Each row is a point on a landscape with many peaks, with its height.
From any point a climber takes the steepest step (rise divided by distance) to one of its 2 nearest points. It stops when none of these is higher. Distance is the straight distance between rows; heights are no part of it.
vafo h=242: [-21  31  10  -7  -8 -44   1 -13  21 -14  -2   1 -10 -22  -2 -20  14 -18
  -4   6  -1 -17 -23   4  -4 -20   6 -10   2   5  23  22  29]
Sofo h=220: [ -6  38  -5  10 -41   9 -23  19  -3  -1   2   1 -47  10   2  -6  19   9
 -22   3  11  -1 -19 -45 -21 -23  -5 -18  19  20 -16 -19  38]
notid h=682: [-15  22 -17  14 -27  11  -3  12  -5   8  39 -13  -5  25 -24  -4  -2   0
  -1 -23  25  -3 -32 -14  14 -14  -9 -31   9  17 -22 -25   1]
non h=34: [ -6   0  23   3  19   5 -17  -7  10   0 -23 -33  -3  22   8  -8 -19   9
  -8 -18   2  18 -37   1  23  14   8  -5   0  12  21   3 -24]
vulov h=271: [-38  53  -5   3  -5 -29 -21  -8  17   8  19 -25   0  -1 -14 -26  14   6
   1 -12  18 -19 -49 -11   5 -27  -2 -32   8  21   5  -7   6]
godit h=346: [ 36 -40 -17 -33 -10  11   5  17 -19  21  30  35 -10   2  -4   1   4 -16
  -1 -13 -11 -42  64  13 -12 -17  -7   3   8  -4 -37  11   6]
reto h=523: [ -4  30 -15   8 -26 -16  23 -11   9  -8  26 -21  14  -6 -33   2  22 -11
  14  -1   6   8 -15  -5  13  -7  -1  -6   5   5 -18 -23  10]
kesog h=432: [ -8 -23  16   8  17  -8   7 -14   3 -57 -48 -12  21  -4  27  -5 -12  12
   0 -12  -8  10  11  19  -4  39  11 -27  19 -22  13  33 -16]
nez h=154: [-14 -13   7  14 -15  -7 -21   3  -3 -14 -11   3 -27  -6 -19 -35  14  -4
  -4 -16   8 -24   6  17  15 -24   2  -4  10 -15 -17  28  21]
som h=309: [  5   1  25 -14  -6   6 -14  15   0  16  -8  -7 -42   8  13   2  24 -15
 -23  30 -15  14  -1 -22   3 -13 -15  16 -11  24  21  13   7]
Vus h=403: [ 33 -31 -14 -32   8  11  10  10 -16  20  32  33   2 -11  16  18   2 -15
   1   5 -23 -26  56  17 -23   6   7  16  -1  -2 -27   8  -1]
lopob h=576: [  2  18  -7 -16   0   3  -3  -6  -6 -10  -4   7  22   9  18  17 -21  16
 -21   1 -10  11 -20 -10   8  23   6   1 -20  -3  -3   1  -9]
Pugis h=436: [-27 -10 -16  12  18   3  19 -11   3   5  27   0  42 -18   1  -2 -21   8
  23 -11  29  10 -18  17   0  16   8 -15 -17   0  19 -19 -24]
Beli h=222: [  1 -21  23  14   6  15 -25  -1   4   1 -28  18 -20 -12   5 -23  30  20
   9  -2  -3 -11  17   7 -18 -31  10  12   1 -20   2  17   8]
zaf h=270: [ -1 -46  10  10  27  11  -2   4 -14 -14 -36  14  22  -7  33   5 -12  15
  -2 -14  -9  -3  24   5   6  28   6 -10   0 -18  12  15 -18]
san h=722: [ 11   6 -14   3 -39 -15   0  -7   4  -5  13  15 -29  -6 -19 -15  29 -18
  11  -1   3 -24  21  -6 -10 -34 -17  12  16   0 -24  22  29]
Teso h=709: [ -7  18 -21  12 -20  30 -17  18  -2  18  31  -2  -5  18  -1   7 -12  10
  -8 -17  24   8 -34 -30  -2 -14  10 -16  13  20 -15 -44  -3]
lof h=407: [-12 -25 -12  21  19  17   4  14 -18  17  21  10  27 -19  12   2 -30  -1
  10   1  29   7 -12   2  -4   6  15  -7 -20  -3  16 -36 -11]
bif h=554: [ -6  13  -3  15 -24  -6  22   1   1 -14  12 -18  -2 -10 -41   4  19 -18
  15   7  -7  -7  15   4  15 -10  -1   5   8  -6 -20  -1  19]
Lir h=254: [ 24 -43  24 -11   2  13 -27  19 -11  27 -13  -3 -30  16   8  -5  29  -5
 -15   1 -18 -13  26  -5  14 -23 -21  10  -6  20   3  14  -7]
zazum h=119: [-16   8   3   1 -24  11 -28   5  -7  -5  17  10 -23 -12   9 -17 -22  19
 -12 -23  10 -26 -12   9 -14 -20  42 -27  24 -10  -2  12   8]
pib h=693: [-15  34   5  -9  20 -34   8 -40  26 -21 -26 -31  19  -4   3 -10  -4   5
   8 -13  -6  13 -35  12   3  14  13  -8   0  -5  19  11 -19]
Lorel h=277: [ 18  -3   6 -20   6 -14  19  -6   3 -17  -8  -4  11  -7  11  23  10 -15
  -7  17 -29  12  15   8   6  31  -4  14 -11   1   8  25  -8]
nalo h=555: [-21  37  -3 -23  44 -36  13 -35  20  -1  -6  19  31  -3  27   1 -16  18
   3  26  -4  33 -27   8 -24  21  -8  21  -2 -15  38  -7 -17]
molob h=635: [ 17   3   6  16 -42  18  27  25  -7   4  28 -14 -15  21 -45  26  13 -25
   9  19  -9  13  29 -27   9 -20 -16 -21  30   8 -29 -21  21]
Lov h=89: [-20   6   9   6   3  -5 -13 -20   9 -27  -1   4  18  -7  18 -14 -27  19
  11 -14   9  -8 -25  26  -9  -3  34 -22  15 -18  16  12 -14]
Sena h=284: [ 18 -16  11  -9   7  11 -12  16  -4  29  -7   3 -23  21   9   4  26 -14
 -10  20 -10  10  21 -14  -4 -22 -36  26 -17  18  16   9   0]
Biza h=620: [ -5  24   3 -14  17 -11   8 -25   5 -23 -33  -1  29  12  23  13 -23  27
  -8  -1 -15  28 -30 -13  -2  30   4   1 -13  -4   9   7 -19]
fur h=302: [  0  28  -7  12 -25  20 -28   2   6   4  -4   9 -28   7  10 -12   5   7
   9   3  13  -2 -14 -12 -28 -36  -6   8   9   1  -4   2  12]
nuseb h=657: [-25  44   9 -12  33 -24   7 -36  18 -22 -32 -15  32   5  18  -7 -26  31
   6  -7 -10  33 -37  -5  -9  25  12 -22   2  -5  26   3 -25]
Kegig h=596: [ 21   2   2  11 -37  -5  25   7   0   0  12 -18 -11   6 -41   9  24 -31
  20  16 -15  -2  37 -11   4 -25 -15   2  16   6 -28  -3  18]
Fuv h=658: [ 22 -18  -6  -5 -36  16  17  16 -21  -1  23  -6 -12 -11 -25  22  -3   1
  -5 -24  -3 -13  39   4  26   1  28 -11  20 -17 -44 -11   3]
gunaz h=626: [ 12  -1  -7  -4   0  -1  14 -18   3 -22 -23  14   5 -23  -1   6  18   9
  -1  -6 -21 -12  20  13   1  28  14  12   2 -21 -35  28   3]
Nog h=280: [-15  42  -5   1 -16  -3 -36  -9   8  -6  10  -6  -3   1  -3 -20  -7  25
   2 -17  16  -9 -47 -12  -4 -22  15 -12  12   7  -5  -4   6]
vebo h=433: [-15  10 -11  21  -6  27  -5   3  -1   6  14  13   7   0  -6 -13 -18  24
  11 -18  32  -7 -24   2 -14 -13  25 -19   3 -14 -11 -23   1]
kagem h=245: [  7 -26   2  -4 -19  20 -33  24 -15  18   9  28 -39   0  18 -18   8   8
 -19 -11   7 -26  16 -11 -17 -23   0  -7  12  -2  -4   9  11]
tovov h=181: [  2   2 -19 -15 -12 -20 -18 -18  10   6  14  32   7   7   5 -12  -9  23
 -12 -16  15  -9 -24  -4 -10   2   6   1   6 -10   1  13  17]
nisa h=303: [ 20 -16  -1  -6  11   9  26   7 -11  -2  -4  -6  26  -7   5  39 -10  -7
   2  11 -19  15  32   2  16  42  -8  13 -26  11 -23  10 -16]
bil h=617: [ -1  -8 -18  15 -35  23  17  28 -26  17  57  -1 -13  20 -34  -2 -19 -24
   8 -16  26 -17  19 -10   3 -26   7 -41  20   8 -33 -32   3]
lok h=379: [  1 -24 -14  25  27  35   6  23 -24  28  -4   6  25  -3   8  10 -24 -13
  21   8  20  13   9 -11  -5   2  -1  10 -21  -4  -1 -47 -17]
rikos h=724: [  9  35 -12 -14  -2 -29  15 -22  27  11 -10 -36 -13   9  -8  -5  18 -28
  10   5   1  13 -15   1   9 -14 -17  24  -2  17   6  -5   0]
piv h=291: [ -9  25 -11   9  19 -14  11 -24  30   3 -35 -11   5  12 -15 -23  11  10
  20  -6  20   7 -11  10  -8  -6 -17  18 -21 -14  10  10  13]
lozod h=653: [-29  21  13  19  -2  20   2  17  -6  -5  21 -26   5  -9 -11   8 -16   1
  -9  -6  10   0 -34  -4  21   6  18 -39  -4  14   2 -18 -15]
gaka h=595: [-13  41  -9 -21  24 -41   4 -14  23   7  -3   9  23   4   6  -4  -2  15
  -3  22   3  19 -30  -8 -12   5 -12  14 -13  -3  30  -6   6]
gepib h=493: [  6 -23  -3  -8   3 -27  15 -12   9  -9  20  29   1 -23 -15  -2   6 -13
   6   6  -1 -37  23  33 -13  11  -1   9   5 -15   0  27  13]
tak h=352: [  5  15   6  -5  24  23  -4  -7   4   4 -29  10   9   1  32  12  -4   3
   2  32 -17  30  16   3 -11   2  -9  39 -26  -6   9  -2 -24]
mada h=197: [ -3  -3  18   1 -14  17 -28  22 -14  -3   6  -8 -24  13   8   0 -10   2
 -33   2  -8 -12 -24 -11  10  -1   4 -21  -1  19   5   6   9]
mirit h=680: [  3   3 -10 -24   5 -40  23 -16   5  11  42 -18  18   6 -13   5  -2 -20
  12  12  -2   3  -6  19  15  18 -10   6  -7  21  21   8  -5]
Kal h=503: [-10  42 -33   6  -4 -12  16 -21  14  -4  32  -4  36  -9 -18   5   8 -10
  27  -6  14   1 -22   9   3  -6  -5   1  -9   9 -18 -15  -7]
Fafu h=272: [ 19   1 -15 -10 -26  22 -13  15 -12  14  23  25 -15   6  11   2  -7   9
 -17 -11  10 -12  12 -10 -14 -18   5   0   1   0 -15   1  15]
muf h=694: [ -6  28 -22   4  17  -4   9  -9  12  21   0  16  17  16  -1  -2  -1   5
  16  26  15  31  -3  -4 -16 -16 -30  38  -9  -2   9 -32   1]
zilos h=471: [ -5 -17  -1   4  25 -20  25 -26   3 -42 -36  -3  22 -17  17   2  -6   9
   1  -6 -13   9  15  14  -6  62  -4  -1   7  -9   6  34 -18]
mozel h=223: [ 16 -49  18   1   1  13 -16  24 -24  15  -8  -7 -10   6  -2   2   2  -6
  -8 -12 -11 -16  18   3  26  -2   0  -7  -4   2  -3   9  -1]
banir h=522: [ 23  -9 -13 -17   5   9  -4   7  -7  12   7  19  16  11  16  19  -9   7
  -7   6 -16  10   7 -10   2  13  -5  26 -13  -6 -10  -1  -5]
Kufad h=56: [ -7  -8  22  -4  -5 -12 -12   3   1 -33  -7   4   0   1  15   3  -4  13
 -30   1 -16  -3 -20  -1   3  17  17 -27  14  -8  29  13   5]
Fizu h=580: [ 13 -42   6 -16   0  -3  10  18 -24  12  33  -9  19   6  -4  25 -29 -22
   3   4 -12   0  11   0  22  25   8  -7  -6  16   0 -12 -15]
Lem h=259: [ -5  -4  14   7  21 -10 -12 -15  22   0 -36   0 -14   0   2 -28  21  19
   9  -7   3   1   4  15  -6  -6  -3  19  -2 -19  11  22   5]
Dud h=726: [  2  11   0  22  -7  13   3  26   6  16  15 -21 -11  21 -23  14   9 -15
   2  13   8  20 -13 -27  15  -6 -16  -5   8  24  -4 -39   9]
Bim h=229: [ 13  22 -12   0 -43   5  -5  15  -6  -7  11  -1 -32  17 -17  -8  11  -4
 -23  -6   8  -8   0 -35  -1 -22 -12 -14  12   9 -30  -1  35]
tose h=290: [-12  29   6   5  -3  14 -36  -4  -1   5  -5   3 -16   9  10  -8 -10  26
   1   2   4   7 -36 -18 -23 -19  17   7   3   1  13  -5   2]
Sovi h=401: [  0   6 -16  12  14  18  23   1   5  -5 -24  10  20 -12  -6   8   2   2
  16   3  17  -2  27  14  -8  12 -19  16 -29 -10 -21   9   6]
Valin h=777: [  0 -23  22  19  -5  20 -16  34  -9  10  20 -27 -31   0 -12  18 -10 -10
  -7  -3  -1  -1 -19 -16  24   5  18  -4  15  24   8 -34  -8]
zeduk h=340: [ 21 -10 -14  11   0  29  -7   7  -3  10 -10  10  -6   8   7   6  15 -11
  21   2   0   2  24   1  -6 -29 -10  21  -5  -1 -17 -12  -1]
veva h=541: [ 25 -43  -1   3 -15  10  13  27 -23  17  27 -16   6  14 -30  20 -12 -11
   8  -1  -7  -1  24 -15  26  10  -6  -4  -9  18 -24 -19  -3]
navi h=806: [  3  16 -14  16 -32 -33  14  -9   5  -5   4  -8 -18  13 -33 -24  34 -28
  11   6  12  -6   5 -16   0 -28 -24   3  25  11 -13   4  35]
Gol h=469: [-19   3 -13   7  33  -5  13 -24   7 -10   8   8  36 -19  18   4 -21  10
  22   1  11   9 -10  23 -16  21  13   3  -6  -7  26   2 -15]
dum h=204: [ -3  20 -10 -20   0  -8 -22 -19   8   8  -2  43   7   8  18  -4 -12  35
 -10   2  -2  -3 -17 -19 -27 -10  -3  17  -1 -17  10  10  13]
Tove h=753: [  6  12 -21  -2   5   6  -7  -1   5  18  17  38  14   0  13   9  -8   9
   8  24   9  20  -4   0 -25 -15   0  41  -4 -10   5 -26   3]
Nudo h=737: [ 26  -1  -7 -15 -26  12  15   4  -8 -12   3  -2  -3 -18  -8  21   4   6
 -10 -13 -18 -13  28   6  16  14  23   9  12 -15 -43  11  -1]
mul h=382: [ -1 -29  17  -2   5 -15  -4 -15  -2 -48 -34  19   7  -9  18  -4  -1   7
 -10 -21 -27  -7  18  25   1  20  11 -24  29 -27  -3  36  -7]
mos h=208: [  6 -57  18   0   4   4 -31  19 -11  12   5  26 -22 -12  22 -13   7  -5
 -18  -5  -9 -28  20   9 -10 -22  10 -15  10  -4  20  17   0]
fiz h=178: [ -4 -27  28  15 -12   8  -9  20 -22  -9 -18 -15 -27  -8 -32 -22  17  -9
  -3 -13  -5 -19  28  12  41 -10  -3  -6  11 -16 -28  12   8]
fofi h=179: [  0 -40  14  10  13  16 -23   5  -2   4  -3  26 -10 -27  19  -9  13   1
   2   3  -6 -16  15  13 -16 -21  21  10   5 -18  30   7  -2]
rubo h=330: [ 10  17  13 -21   8   5  -9   2  10   5 -16  -2  -6   5  28  18   9  -8
 -14  33 -25  25  -4 -14 -10  -8  -9  32 -17   9  14   4 -11]
lag h=325: [ 20 -37 -14  11  13  25  20   9 -17  13 -10  -7  23  -1   0  22 -16  -2
  17  -7   4   9  27  -4  14  25 -10  14 -27   4 -28 -11 -22]
ziv h=41: [ -3 -17  22  -4  32   1  -3   0   4   7 -32 -20  -1  23  19   0 -22   8
 -13  -8   4  22 -11   4   8  24  -2   1 -12  -2  40   0 -17]
numi h=642: [ -9  21  -3 -18  34 -20   9 -14  17  29 -14  -2   3   5  11  -7   0   2
   3  31   9  33  -8   8  -9   1 -18  38 -10  -7  40 -20  -1]
vado h=226: [ 12  28 -24 -16 -13  -6 -16 -16   8   9 -10  47  -7   6   8  -5   9  27
  -4  10  -1   1  -1 -24 -40 -25 -11  42   7 -18 -18  -4  18]
rura h=461: [ -7 -10  -1  22  25  24   5  -3   0 -10 -36   9  21 -19   7  -4 -10  37
  12  -5  18   6  13   6 -12  18   3   5 -24 -25 -10  11  -1]
pom h=602: [  0  -6   7  11 -35   8  15  12 -18 -11  25 -13 -13 -19 -39   7  -3  -8
   2  -7   2 -15  14   8  32  -8  18 -14  15 -10 -28 -13  10]
kem h=738: [  3  -7   0  11 -15  22 -27  17  -5  17  24 -12 -11   5   7  15 -15   6
  -6 -10   4   6 -34 -15   9  -5  24   1  18  23   2 -34 -12]
Pobu h=28: [-10 -17   9  11  12  10   3   0  -2   2  -5 -39  -1   9 -10  -7 -20 -10
   2 -14  15   4 -21  13  29   8   4 -12  -5  10  16  -2 -26]
mugin h=247: [ 29  10 -21 -18 -37   3  -1   6  -9   5   6  14 -11  17 -12  13  12   3
 -16  -5  -3  -8  11 -16   4  -9  -9   9  -3  -1 -33   7  20]
Razuf h=628: [ 14 -18  -1 -22 -11 -15   0   7 -14  13  52 -15   3   6 -10  14 -13 -22
   8  15  -9  -8  12   7  13   1  -1  -3  -8  28   9   1  -5]
Vaz h=319: [ 16 -43   5  -6  22  12   5 -10 -18 -28 -32  23  19 -17  36  13   6  11
  -2 -17 -32 -18  44  17  -1  33   9 -11  23 -18 -14  30 -16]
gav h=459: [ 29 -28 -20 -17  20   8   6  -1 -14  16  14  41  20 -10  17  22   6   2
   2   5 -19  -7  36   7 -16  22   1  34  -4  -8 -20  -6  -9]
Boras h=723: [ -6  31 -19 -23  26 -27  27 -31  20  11  13 -18  31   5  -4  -2   1 -14
  14   2   4  16 -15  21   7  20 -15  13 -23  17  10  -6 -17]
Penu h=78: [ 11 -40  19 -21  36   3  -5   5  -1   2 -23  31   6   0  35   7  22   4
 -12  12 -22   8  31   4 -12   9  -8   8  -5 -12  33  15 -11]
dimet h=233: [  0 -52  11  15  24  15 -15  20 -22   4 -20   8   9   0  22   1 -16  10
 -14 -14   1  -5   2 -12   2  24  19 -18  -6 -14  22 -14  -5]
miz h=582: [ 16 -16 -14  11 -31  25  21  20 -22  10  36 -10   6  21 -36  14 -22 -23
  15 -14   9  -6  24  -4  17  -8  -5 -19   3  11 -44 -20   1]
gitu h=258: [  1   8   7 -14   9 -29  31 -12   9 -17  -7 -23  21  -3  -3  18  -2  -7
  -5   6 -14  13  -6   6  21  45   0 -10 -13  12  16  12  -7]
rebu h=72: [-17  10  23  -4  11 -17 -22 -17  10 -33 -17  16   8   6  17 -15 -14  25
  -4   1  -6   4 -24  -1 -24  -3  24 -25  13 -17  35  25   7]
fezo h=760: [ -4  29   4  -1   4  -4   5  14  10  21  18 -26  -8  16 -11   5  10 -26
   6  24  11  23 -13  -9   6 -12 -25   5 -11  31  24 -30  12]
lefe h=534: [ -2  -3  -7   6  18  -3  12 -23   2 -29 -44  16  22 -13   8  -5  -4  32
   5 -13  -1  -5  14  14  -7  38   4  12 -11 -25 -22  32  -6]
vab h=257: [-28  39   9  -2   8 -47  -9 -18  23  -6  -1  -8  12  -9   1 -25   3   2
   4  -6  13 -21 -40  -2  -9 -11   2 -20  -1   4  23  11   8]
dilab h=427: [ -6  -6   3 -10  35 -13  19 -30   7 -39 -46  10  30   6  38  13 -15  16
   5  10 -25  26   9  10 -31  45  -8   5  11 -14  19  26 -23]
pibe h=113: [ 18 -41   1 -16  22  -2 -15  -9   0   3 -14  50   7  -6  27  -4   9  17
  -9  -8 -17 -16  25  10 -14   7   1  10   6 -20   4  22   0]
vuz h=248: [-22   8   2  -8  16 -45  42 -24  13 -13  -6 -38  20  -9 -17  -4   2  -2
  -3 -12   8  16 -26  15  27  43  -6 -25 -12   2  22   2 -14]
Giru h=609: [ 17  -5  -2 -12 -19 -18   3  -9   8  -2  23  29 -19 -18  -8  -3  31 -15
   3  12  -7 -33  30  16 -21 -18 -12  20   5  -7 -12  27  15]
galur h=166: [  8 -22  43   0 -18   1 -28  19  -8  -7  -5 -26 -45  -1  -5   4  17  -6
 -25   0 -26  -7   2  -7  34  -3   8  -4  21   9   1  13  -7]
susur h=211: [-12   9  13  12 -21  18 -34  28 -14  -2   4  -1 -46   5  -5  -2  -1  21
 -37  -2   3  -6 -32 -34  -8  -5   1 -11  18  19  -8 -17  26]
mobo h=484: [-15  51 -17   2   0  -5  16 -20  17 -12   4  -6  33 -18  -3   2  -7  12
  14  -6  10   4 -29   1  -9   8  11 -10 -16  -1 -17  -8 -12]
zote h=200: [ 17 -51  30  -5   8   4   2  20 -23   6 -22 -12 -12  -8 -19   3  25  -1
  -3  -7 -19 -13  49   9  34   3  -7  -7   4  -2 -13  13   0]
Mipe h=516: [-21  12  -1 -10  44 -11   4 -18   5  -7 -16  21  40  -2  37   8 -35  26
  14  21  -2  36 -13  11 -28  27   3  14  -2 -18  31  -7 -23]
burul h=316: [  3  29 -12  10 -17  24  -4  -1   9   2  -9   2  -4   8   3   0   5 -12
   8  11   4   7  -3  -6  -7 -26 -12  13 -11   5 -13  -4   9]
Zoti h=301: [ 30 -21 -16 -22 -26  17   1  28 -24  29  35  21 -23  12   2   5  -6  -9
 -15 -12  -2 -24  46  -7  -9 -15  -1  -8   4   7 -27  -1  16]
gesu h=718: [  1 -29  16  16 -26  30 -12  39 -28  13  31 -14 -33  -5 -13   6 -14 -19
 -12  -7   0 -25   4 -11  14 -13  17 -16  21  16 -15 -29   3]
Mar h=155: [  5   2  22   5 -32  -3 -19  13   3 -11 -17 -19 -36  -6 -16   0  23   1
 -21   0 -16   1  -7 -20  24 -12   5   4  10   1 -14   5  11]
Fibiz h=180: [-10 -31  35  -3 -13   1 -24  23 -22  -9  15 -18 -37   1 -11  -5 -13 -16
 -31   0 -17 -23  -5   6  30  -1  -1 -25  11  20  12  14  -1]
Vami h=668: [  1  13 -27  -2   1   8   7  -8   7   8  34  28  18 -11   3   8  -3  -3
  13   9  18  -8   0  17 -21  -5   4   8  -9  -5  -5  -4  12]
Dos h=54: [  2 -27  12 -10  28  -9   5  -1   3  -9 -23   5  13  17  33   7  -8   1
 -17  12 -13  16   5   7  -2  28 -13  -5  -1  -6  47  13 -10]
Fige h=371: [ 15 -33  -5  25  -7  35 -20  27 -12  22  -2   0 -21   2   0  -1  12  -3
   5  -1   3  -2  13  -8   0 -25   2  11  11   1  -1 -28   2]
fegif h=104: [-13   8  -3   2 -12  11 -10  -7  -3 -15  26   6  12 -16  16   2 -25   4
  -1 -14  10 -19 -18  25   1  -6  35 -32  12  -9   2   7 -13]
vana h=351: [ 11 -42  -7  10  40  16   9   8 -22  27 -18   9  30 -10  22  14 -28  -5
  12  -1  12  20  20  -2   2  32  -6  22 -25  -2   4 -23 -34]
reda h=639: [ 19  -7  17   6 -20  -1  10   7   8   6   1 -39 -29   9 -27   7  24 -26
  11  13 -14  12  18  -8  20 -16 -15  18   3  21  -4  -1   1]
tefat h=530: [ -5 -21   5   3   4 -14  15  -3   0  -8  23 -11   5 -22 -18  -2   2 -16
  15   5  -3 -20  14  31  13   6   9  -5   0  -3  19  14   2]
fasav h=402: [  4 -26 -13  25 -13  33  -9  16 -16  15  17   2  -2   1  -7  -7 -15  -6
   8 -18  22 -13   0  -5   0 -16  22  -8   4 -11 -14 -35  -1]
zivas h=684: [-33  39   6   9  17   1  13   2   6  -1  15 -31  22  -9  -4   5  -2  -8
   1  -1  14  11 -31   5  15  12   0 -37 -20  21  17 -19 -22]
tona h=649: [-17  11  -9  20 -36  17  10  13 -17   0  47 -17 -11  16 -42  -6  -9 -17
   6 -10  23 -26  -2   0  12 -20  -9 -39  15  19 -22 -21  10]
Pupin h=153: [ 11 -36 -10  -8   0 -14 -18  -9  -4   6   9  26   9   0  13 -11 -11  11
 -10 -15   4 -21  -2   9  -5  -1   8   5   9 -18   4  16   6]
toka h=317: [-10   9 -13   1  21 -30  21 -30  23 -10 -25  -1  19   4 -16 -22   0   4
  12 -17  14  -3 -17  22   4  20 -16   5 -19 -11  -3  25  -1]
sok h=462: [-28  31 -15  14   4   7   6 -11   6  -1   7   2  27   1 -16 -14  -6  31
  12 -19  29   9 -40  -8  -1   0   1 -25 -12  -4  -7 -20 -15]
Sotu h=729: [-14  51  -1 -21  19 -40  30 -32  28  -4 -33 -51  14 -11  -7 -11   7 -11
   1  -9   1  21 -27  -2  12  13   6  -4 -15  12   6 -12  -8]
pima h=216: [-12  14  22  -4  -8 -14 -13  -4  18 -22 -23  15 -15 -15   6 -18  14  -1
 -14  10  -7 -17  -9  -2 -19 -14   7  -9  -8 -15  14  32  25]
zit h=751: [-16  53 -20 -23  30 -34  38 -33  25   4 -20 -31  26  -9  -5   5  -1 -10
  10   0   6  32 -23   4   7  29 -13   9 -23  14  -1  -8 -28]
mulum h=719: [-25  36  17  10  12  -4  17  15   4   6  17 -34   7  -8 -16   3   5 -20
   6  22   9   5 -19   6  11  -2  -7 -21 -17  23  28 -19  12]
mamaf h=241: [ 11  26 -16  -9 -11 -10 -18 -11  12  16 -33  30 -21  19   5  -8  31  20
   1  21 -13  23   1 -41 -29 -32 -22  49   9  -7  -7  -7  14]
Tekeb h=134: [-18  -1   9   9 -31  -8 -36  10  -4  -9   2  16 -47 -11   0 -34   1  13
 -21 -22  14 -27  -6   2 -10 -31  14 -14  27 -14 -14  22  25]
Firi h=685: [ 12   9  10  -5   7  -2   9  -7  21   5 -19 -35 -13   4  -3   7  12 -18
   4   4 -11  22   0  10  17  -1  -6  22  -8  10  10   1 -10]
ziz h=188: [-26  13  24  14  -4  11  -2  10   0 -28 -11  -5  -9 -19 -11 -18  -2   1
 -12  -1   7 -17  -9  13   5  -3  17 -26  -5 -14   7  20  14]
mimut h=683: [  6 -13   8  28 -21  31   7  37 -10  14  17 -13 -25  21 -29  15  13 -24
   1  22   2   7  14 -28   2 -13 -22 -16  15  21  -7 -37  18]
lopoz h=356: [  1  -9 -11  11  11  -4  22 -14   6 -10 -18   4  10   3 -17 -11  -2  -7
  13  -8   6 -13  16  27   3  16 -20  10 -19  -6 -19  29   8]
Dizet h=594: [  0 -10  -7   5  -5  15   9   5 -11   0  39   3  14 -26   4  14 -12 -17
  16  11   1  -8  17  21  -5   0  21  -5  -7  -1   8  -6   2]
zokel h=256: [ 16  13  -8  -4   2  -2  -8  -6  10  24 -26   1 -19  30   9  -7  27  -6
   4  19  -2  16   4 -15 -16 -28 -36  44  -7   4   7  -3   4]
Vavo h=759: [  4  30 -14   5 -20 -29   5 -11  20  11 -11 -28 -27  27 -17 -18  36 -25
  13  12  13  12  -8 -19  -7 -37 -29  11  18  22   7  -9  24]
gefe h=384: [  0  12   5 -15  37  -2   5 -21  12 -15 -43  17  20  -7  40  16  -5  12
   4  30 -32  32  13   7 -27  25   1  35  -7 -12  11  16 -25]

For each start below, name the point where the climber stops.
non | zilos
pima | fezo
lok | Tove
veva | Valin
Zoti | zit
Fige | fezo
Tekeb | zilos
fofi | Nudo
mamaf | zilos

Call two points neighbours if one is among the 2 nearest of the other. Go from one point of each pair to the other, from neighbour to neighbour, staying as high as possible. Name the lowest point that can't be avoided.
Tove, navi | gepib
zit, Tove | fasav
fezo, navi | Kegig
Valin, zit | veva
navi, Nudo | bif
